Each row is a point on a landscape with many peaks, with its height.
A climber steps from a point to the highest of its 3 nearest points, and stops where none of them is higher. Distance is the straight distance between rows; heights are no part of it.
nubap: [ -7  10   3  21 -13  10   1 -19  18]  (h 714)
Mas: [  8 -17  22  -8  11  -7  13   3  -9]  (h 573)
sarop: [  4   5 -41 -20  18  -2 -24   8  -7]  (h 221)
nelus: [ -1  18  -3  -1  -7   4  -5 -14  12]  (h 527)
vagaf: [ 16   8 -19 -15  19 -12 -21   5 -12]  (h 587)
sotu: [-10   3  12   5 -10   7   8 -10  13]  (h 740)
Lobi: [-18   3  -6  -1  -3   4   9   3  25]  (h 530)
Modu: [  4 -28  26   0   0   1  22  13 -14]  (h 634)
kota: [-14  18 -47  -4   5  11 -23   0   5]  (h 369)
melof: [  4  19   6   2 -11   6  -6 -18   5]  (h 514)
manin: [-5 -2 15 -8 -9  6 12 -3  2]  (h 733)
Gis: [  0  30 -36  10   2  10 -31 -18   4]  (h 158)
fen: [ -7 -31  14   1  15  -7  28  20   0]  (h 604)
Zuba: [  5  -7   8 -12   8  -2   5   3   2]  (h 556)
vibi: [-24 -25  11  35 -42  10  24   0  19]  (h 667)
Mun: [-20 -20  15   5 -24   8  25   4  11]  (h 508)
giput: [ 18  18 -11 -19   8 -13 -24  -6 -11]  (h 460)
tos: [ -6  -1  36  24 -38  19  13  -6 -11]  (h 709)
liv: [ -3   6  20   3 -20  10   7 -18  -3]  (h 731)
robak: [-20 -30  21   6 -28   8  29  22   7]  (h 477)
rakav: [ -5 -23  20  -7  -4   1  19  12  -2]  (h 691)
Gamak: [ 26   8 -17  -9  26 -29 -25   3 -26]  (h 549)
mipi: [ -3 -13  28  -5 -17   9  16   1  -7]  (h 719)
Ziv: [-15  -1  16  17 -22  13  12 -14   7]  (h 734)
Dopu: [-17 -17  26  33 -41  15  20   2   1]  (h 693)
Fifip: [ -1 -35  29   5   0  -1  28  19 -18]  (h 535)
nimor: [-18  -2   6  24 -19  11   7 -15  23]  (h 727)
pumo: [ 10  35 -30  12  -2   2 -38 -25  -7]  (h 33)
zal: [ 23   4  -3 -16  22 -17  -9   1 -11]  (h 718)
lelag: [ 23  -3  10 -13  17 -20   0  -5 -17]  (h 826)
vumup: [  2  28 -19  11  -3   4 -19 -16  11]  (h 314)
dalog: [ 14  31 -22 -14   4  -5 -34 -12 -12]  (h 267)
pezuk: [-10  17 -17  10  -4   5  -9  -4  22]  (h 119)
fub: [ 13 -25  42   8 -10   2  21  20 -30]  (h 717)
kivil: [  4  20 -27 -14   7  -3 -25   0  -2]  (h 354)
dipem: [  2  14 -17 -12   9   2 -13   3   9]  (h 494)
rugeg: [ -6   5 -24 -16  13   1 -11  12  13]  (h 441)
Rego: [ 10 -16  38  -2 -17   8  12   5 -21]  (h 698)
ligu: [  2  -9 -16 -11  26  -7  -1  19   9]  (h 490)
Losu: [ -3   5  -2 -10   0   2   1  -1  12]  (h 545)
nop: [  8  28  -8  -4  -2   0 -19 -16   0]  (h 442)
demup: [  7 -12   3  -5  23 -12   6   9  -3]  (h 538)
vov: [ -7  23 -27  18   2  10 -22 -13  16]  (h 201)
viz: [-17 -15   3  -5   0   0  18   8  18]  (h 517)
rikis: [-11  16 -35  -4   4   6 -18   3   8]  (h 868)
kotom: [ 17 -19  27  -2  11 -10  15  -1 -25]  (h 534)
dut: [  7  -7 -22  -4  36 -15  -1  23  -7]  (h 478)
bafet: [ 22   2  -2  -6  29 -27  -5   0 -20]  (h 699)
mevuk: [  2 -15  -7  -5  30 -15  11  15   2]  (h 516)

For each start below, name the point where the climber stops.
sarop: lelag
Dopu: sotu
viz: sotu
ligu: sotu
Gamak: lelag
Modu: sotu
giput: lelag
